Each row is a point on a landscape with many peaks, with its height.
From any point a climber steps to the highest of the 2 points nearest to it. It stops when none of these is higher. Distance is the straight distance between rows; heights are no part of it.
lese: [140 109 113 163 155 121 120  79 123 132 106 129  90 172 163 127  84  89
 132 113 140 191]  height 692
Didi: [144 155 109 122 100  78 155  97  77  87 125 104 178  90  69 103 109 161
 165 125 115 139]  height 300
keb: [105 101 143 110 163 130 126 159 155 162 142 142 140  90 114 110 133 182
 157 114 137  83]  height 192
lozi: [ 91 100  94 151  77 113 148 137 183 117 193  73 185 101 108  93 127 143
  76 117 159 137]  height 381
sudig: [140 151 154 139 125 106 151 116 116 116 108 165  87 171 132 141  61  77
 139  95 110 166]  height 623
gibof: [118 129 147 177 156 123 132 163 172 130 147 106 156  48  99 123 157 149
 136 169  85 103]  height 4
vok: [124 120 172 165 149  89 133 187 153 155 112 163  71  90 127 124 141 104
 128 146  91  95]  height 102
Pup: [118 132  98 138  65  74 131  93  87  95 137  82 201  97  75  89 119 170
 117 148 118 130]  height 342
Vota: [144 126 118 119 215 180 148 157 130 132  77 157  97 181 162 122 180  75
 126 138 102 106]  height 276
tatu: [ 91 108 116 113 178 149  73 121 135 163 123 138  99 162 152 147 106 156
 134 111 178 116]  height 162
vofol: [117 121 158 112  65 111 101 129  90 110 149 115 131 125 116 172  99 143
  81 147 132 133]  height 140
Dibi: [138 144 174 136 117 137  89 141 107 119 105 123  94 164 166 156 131 116
 116 162  90 111]  height 521
soge: [168 189  91  81 103 172 129 101 114  92 134 108 201 159  89 134 168 134
 170 112 126 144]  height 683
vopok: [117 133 179 163 122 119 109 156 130 150 107 200  71 217 125 133  83  58
 103  85 131 120]  height 424
bolak: [163 183  77 118 116 174 134  80 151 114 131  80 165 116  94 113 185  90
 130 156 121 147]  height 792
Dev: [146 154  92 165 156 140 165 151 205 169 143 114 144  65  66 119 156 125
 162 121 138 113]  height 245
feped: [130  66 143 144 198 139 140 164 133 151  66 134  90 158 201 116 150 139
 119 154  97 103]  height 343
gitop: [159 116  95 127 154 128 169 114 170 140 127 134 124 121 124  89 152 104
 133 117 149 142]  height 467
zizaz: [ 93  73 148 139 158 109 125 174 133 160 149 137 132  96 135  91 130 180
 107 139 142  89]  height 158
fut: [127 114 174  93 104 102 124 121  75 128 111 154 102 143 132 115  88 125
 122 118 123 122]  height 598
Saku: [106 103 106 130  24  97 137 150 128 132 147 124 102 133  89 180  68 112
  79  97 144 133]  height 398
kuzu: [129 170 159 121 107 102 121 153 113 117 146 146 120 118  73 175  72 139
 165  91 122 141]  height 325
Ker: [ 78  87 137 119 132 112  99 111  82 124 121 106 108 125 163 119  73 204
 136 133 137 124]  height 408
pemo: [117  93 132 170 110 136  92 108 119 144 126 109  92 148 172 159  99 101
  77 154 139 171]  height 71
Bivi: [151 144 193 145 114 131 130 132 114 108 106 146  87 148 166 133 140  67
 117 170  69 125]  height 556
Kes: [119 107 141  92  94 114 118  98  53  99 121 133 122 153 147 117 117 153
 122 127 145 124]  height 541
tos: [152 127 121 131 175 162 160 153 137 120 108 148 106 149 164 135 206  69
 111 167 116 103]  height 256
Kepu: [156 147 156 139 130 118 156 125 131 113 109 155  86 154 145 126 121  51
 109 125 106 158]  height 589
fof: [107  96 129  95 165 148  93 117  94 163 103 162  72 196 186 127 111 130
 127 111 165 130]  height 137
nez: [113 121 133 143  80  82 126 143 125 137 148 126 108 121  82 182  45 125
 117  89 125 143]  height 358
fudif: [ 93 150 126 120 119 150  71 140  89 130 141 121 104 177 109 215  59 165
 136 119 180 155]  height 279
lazi: [ 94  91  83 135 150 139  92 105 117 153 143 114 115 127 145 134  84 174
 152  96 184 148]  height 202
rulur: [107 165 157 100  99 124  78 168  89 135 145 154 119 165  79 203  50 129
 145  95 151 135]  height 301
peg: [156 146 115 157 160 165 107 143 160 134 135 110 113 127 134 181 142  93
 126 149 130 166]  height 45
motip: [148 181 151  79 104 130 152 133  72  98 139 187 122 188  99 157  90  98
 125 104 133 164]  height 385
lig: [128 135 133  75 113 177 129 163 138 161 155 146 176 105 115 156 186 184
 151 101 152  81]  height 257
litid: [166 133  75 102 173 163 156 124 181 149 114 147 138 157 112 107 175 106
 150 111 161 137]  height 524
Vifu: [155 148  86 140 120 154 159  92 165 112 138  97 168  92 118  90 187  95
  96 173 129 142]  height 742
goz: [140  99 118 127 171 106 185 162 160 150 114 151 108  87 104  74 167 132
 171 120 129  77]  height 362
Filot: [157 147 107  86 125 159 123 129 145 123 145 130 171 144 125 128 217 133
 121 134 134  91]  height 663
dag: [102 129 158 127 153 152 103 145 129 135 147 105 153  76 134 141 137 191
 142 125 104  98]  height 222
paf: [138 128 135  94 199 136 151 153 135 130 101 167 111 161 144  99 131 126
 177  87 104 101]  height 277
Puren: [145 109 114 105 121 141 125 113 127 140 141 163 128 149 155 150 166  89
  97 137 145 133]  height 612
bidoz: [121 131 195 155  97 136  78 120  91 141  84 103  86 168 187 141  87 127
 105 168 101 134]  height 482
Reko: [157 185  70 121 147 168 148  92 181 129 118  95 155 105  87  82 175 120
 160 117 139 143]  height 740
vofeb: [146 116  71 103 115 103 156 109 169 154 146 149 119 135 107  78 137 122
 139  62 180 149]  height 397
Betor: [149 172 121  59 127 183 122 117 145 110 131 128 176 156 115 142 176 139
 162  92 138  98]  height 601
dem: [138 126 147 104 148 133 142 117  79  98  83 127 114 142 174  94 140 120
 147 126  81 115]  height 305
zupez: [143 168 153  78 125 146 102 137  68  86 125 161 136 182 132 168 107 131
 146 116 120 140]  height 430
sedaz: [137 139 136  63  82 127 124 113  51 111 118 157 132 194 147 161 129 136
 110 130 148 107]  height 481
votud: [148 169 117  89 161 127 139 101  87  81  94 125 150 152 127  96 101 135
 198  95  99 152]  height 241
Vade: [126  92  93 154 123  96 139  71 134 127 113 104 102 148 164 101  80 103
 100 115 164 189]  height 608
kib: [ 67 115 155 134 104 123  73 115  76 125 115  96  90 124 149 155  60 180
 126 178 140 130]  height 419
detog: [144 157 177 173 169 118 119 184 162 138  93 161  79 105 113 154 135  68
 149 146  73 102]  height 93
Zelez: [132 155 142 167 128 138 117 127 151 119 156  95 170  59  99 157 159 141
 121 160  94 134]  height 15
Nonu: [138 113 111 122 163 154 106  88 112 120 100 114 132 178 176 127 122 110
 115 132 130 178]  height 793
numep: [147 164 110 172  99 117 137 102 123  74 122  79 142 110  80 170  85 107
 128 145  98 195]  height 29
vek: [135 144 154 114  66  68 165 123 106 100 161 148 141  88  93 122 107 121
 130 115  94 124]  height 814
kapi: [ 90  75  85 152 110  96 149  96 146 117 147  93 129 115 150  82  86 139
  81 118 159 173]  height 493
Teda: [132 115 157 138 197 147 126 157 131 155  83 164  88 199 181 117 134 112
 149 119 105 107]  height 303
zode: [132 109 178  96  56  61 166 123  77 113 127 155 104 117 127  92 116 116
 108 129  96 106]  height 691
Pulok: [136  83 155 150 132 115 155 120 127 133  90 141  84 117 181  82 161  92
  98 169  90 121]  height 468
zuk: [137 148 162 141 119  93 129  95  70  94  85 111 113 118 146  99  96 121
 155 134  60 126]  height 283
gug: [145 143  84 110 195 175 114 118 138 121 120 115 146 185 178 130 134 119
 163 100 147 164]  height 680
ranat: [ 96 143 192 167 113 156  49 156 120 156  90  98  79 144 170 159  73 151
 137 165 124 108]  height 454
Bakod: [109 142  84 128 144 150 137  95 185 149 128 105 175 101 109  57 163 163
 166 106 161 157]  height 621
lef: [130 138 133  75  84 125 109 115  73 115 145 121 167 112 105 144 136 194
 156 116 129  90]  height 190
duda: [157 146 117 152 117 124 126 109 136  98 135 100 120 137 126 178 111  92
 109 133 128 185]  height 36
Mifut: [154 167 116  97 121  98 135  93  67  83 102  98 172 133  97 120  92 162
 179 121 113 159]  height 269
tek: [140 100 115 157 173 104 159 160 169 168 108 155  93 107  94 114 126 119
 157  96 144 100]  height 399
vamam: [ 89 114 132 142  94 137 105 132 144 132 182  90 189  86 102 125 142 171
  91 137 159 129]  height 498
Gab: [134 101 116 128 116 156 142 136 163 128 128 119 186 122 141  88 213 144
  91 160 144  95]  height 520
zag: [123  94 103 142  58  81 154 105 119 121 135 114 115 144 124 148  75 104
  75 123 137 160]  height 449
bel: [156 189 130 113 182 128 149 181 154 142 138 187 115 107  80 153 124 102
 192  94 111 113]  height 80
lof: [ 98  82 111 104 154 132 138 113 136 148 116 116 152 115 173  82 157 177
 135 126 140 114]  height 409
Mib: [124 112 103  86  90 118 134 116 143 156 174 144 136 133 117 110 125 155
 139  81 175 116]  height 338
daf: [131 104  82  93 161 143 122  91 136 148 110 120 154 146 158  88 157 159
 159  99 158 131]  height 494
dat: [108 125 156  96  63 115 110 143  57 115 150 128 156  95 114 137 119 189
 120 154 127  98]  height 165
nit: [125 128 172 145 105 105  94 164 129 148 141 152  84 124 118 174 112 109
 115 126 127 114]  height 486
bokot: [156  99 104 121 102 113 148  79 116 102 138 137 123 154 148 105 157  76
  79 142 131 162]  height 559
fovon: [ 91  92 116 112  91 101 130  91  75 116 134 116 123 127 132 112  73 173
 120 127 173 152]  height 472
Kozan: [121 142 144  58 110 156 116 133 106 133 141 129 188 115 119 135 153 208
 178  88 122  71]  height 220
kapo: [107  88 160 145 146  89 148 156 150 138 131 130 111  78 138  94 127 135
 113 147 108 108]  height 124
Faruk: [115  71 134 145 170 106 131 125 120 149  96 139  96 132 201  79 128 122
 118 137 126 127]  height 404
sif: [ 90  86 107 125 105  97 135  85 111 108 139  94 164 127 160  45 118 160
  82 141 153 142]  height 382
gitin: [128 114 111 150 143 140 148 118 155 117 139 118 126 100 148 106 179  88
  83 178 122 138]  height 671
gen: [133 119  76 112 195 169 126 123 177 153 126 122 149 160 134 121 148 136
 162  94 177 146]  height 592
rolog: [150 169 104 173 124 121 142  99 144  88 148  75 150  65 106 152 134 106
 118 162  92 167]  height 23
sulu: [136 100 110 137  79 103 142  99 102 103 135 106 147 148 141 124 129 119
  77 155 133 164]  height 507
Fudok: [154 158 117 152 147 157 183 167 184 150 135 148 123  72  57 151 178 103
 144 140 129 102]  height 264
mel: [ 99 121  84 120 124 134  86 121 114 136 165 104 123 145 122 181  71 170
 137 101 192 161]  height 246
Dap: [165 143 122 123 161 155 179 159 155 131 129 166 132  91  97 115 191  93
 142 152 112 107]  height 281
sug: [ 95 135 137 140  69  95 138 127 130  95 176  91 196  63  75 120 117 163
 119 148 123 112]  height 407
Dabeb: [142 107 150 144 141 130 113 159 145 160 137 174  92 142 142 156 165  96
  85 134 120 106]  height 540
kofol: [134 135 159 129 151 136 101 126 112 104 116  81 152 103 159 143 139 167
 153 161  70  88]  height 250
Tup: [136 119 133 186 157 166  88 134 153 148 123 108 103 148 166 191 134  98
  88 161 122 154]  height 55
zim: [164 165 144 113  64 117 145 134 125 106 164 153 132 110  83 163 125  85
 107 125  99 133]  height 729
Deveg: [134 135 122  96 118 146 114 152 163 168 173 152 148 123  97 164 138 159
 157  71 182 101]  height 293
Leb: [130 123 125 125 154 141 173 161 158 128 112 145 161  83 109  96 198 152
 156 154 104  83]  height 316
dor: [ 85  97 130 132  53 116 103 115  95 115 167  98 134 134 140 164 112 162
  51 162 153 130]  height 121
las: [ 95 149  84 121 112 135 137 139 195 170 131 100 187  98  97  72 139 184
 141  89 175 137]  height 483
lep: [ 83 141 180 136  90 122  69 148  86 159 115 123  64 120 153 152  57 149
 124 173 136 100]  height 438
Valu: [136 106  97 199 160 141 164 142 188 141 125 125 108 104 117 139 176  73
  87 169 130 130]  height 599
Zir: [116 113 159 164 116 100 100 140 130 163 117 166  64 162 139 140  82  87
 106  85 139 122]  height 452
veket: [166 167  93 106  89 149 127  90 135 103 150  94 183 135 103 124 176 124
 129 134 153 169]  height 732
bogam: [121  74  89 184 135 134 138 151 199 159 147 143 135 118 118 128 177 128
  79 160 157 122]  height 480
zevut: [136 160 162 136 173 131 130 196 162 140 129 166 101 105  93 160 132 118
 181 120  90  88]  height 86
zus: [110 113 128 126 148 112 132 104  92 115 113 114 148 112 167  80 129 164
 159 117 109 105]  height 344
vezel: [124 178 142 110 184 143 151 124 107  91 109 165 125 161 147 105 104 113
 190  87  94 124]  height 260
seri: [154 136 164 147 132 123 145 119 123 107 111 130 106  96 150 112 174  82
 102 186  58  99]  height 522
Zur: [142 189 127 130 200 140 151 166 149 116 138 181 108 156 103 140 110  66
 162 100 111 133]  height 74
pata: [137 122 123 161 152 100 131 143 163 152 133 172  82 129 100 133  98  75
 131  78 129 123]  height 420
zogi: [ 97  75 117 163 115 134  82 119 114 133 145  91 129 136 172 148 120 150
  51 177 145 157]  height 92
fet: [ 88 131 119 126 100 151 115 127 188 150 160 101 200  99  93 109 155 175
 122 100 182 112]  height 620
Soz: [142 160 152 146 161 122 124 119 101  90  91  89 140  99 150 126 121 127
 173 158  47 120]  height 268

Call two points neighbours if one is among the 2 nearest of the other. Go from one point of each pair to the other, from neighbour to neighbour, staying as high as possible. Name the lowest point that can't be avoided.
vek / Puren -> Ker
Nonu / Puren -> vopok
fet / bolak -> las
bolak / Filot -> Betor

For each start below, name the point where the climber stops.
mel -> Puren
zevut -> Nonu
peg -> Nonu
lef -> Nonu
kofol -> Nonu

For each start below, name every point that the climber comes to, in order.
votud -> Mifut, Didi, Pup, sug, vamam, fet
Zelez -> rolog, numep, duda, peg, Tup, pemo, zogi, dor, vofol, dat, lef, Kozan, lig, Deveg, Mib, vofeb, gitop, litid, gen, gug, Nonu
tatu -> lazi, mel, fudif, rulur, kuzu, nez, Saku, zag, sulu, bokot, Puren
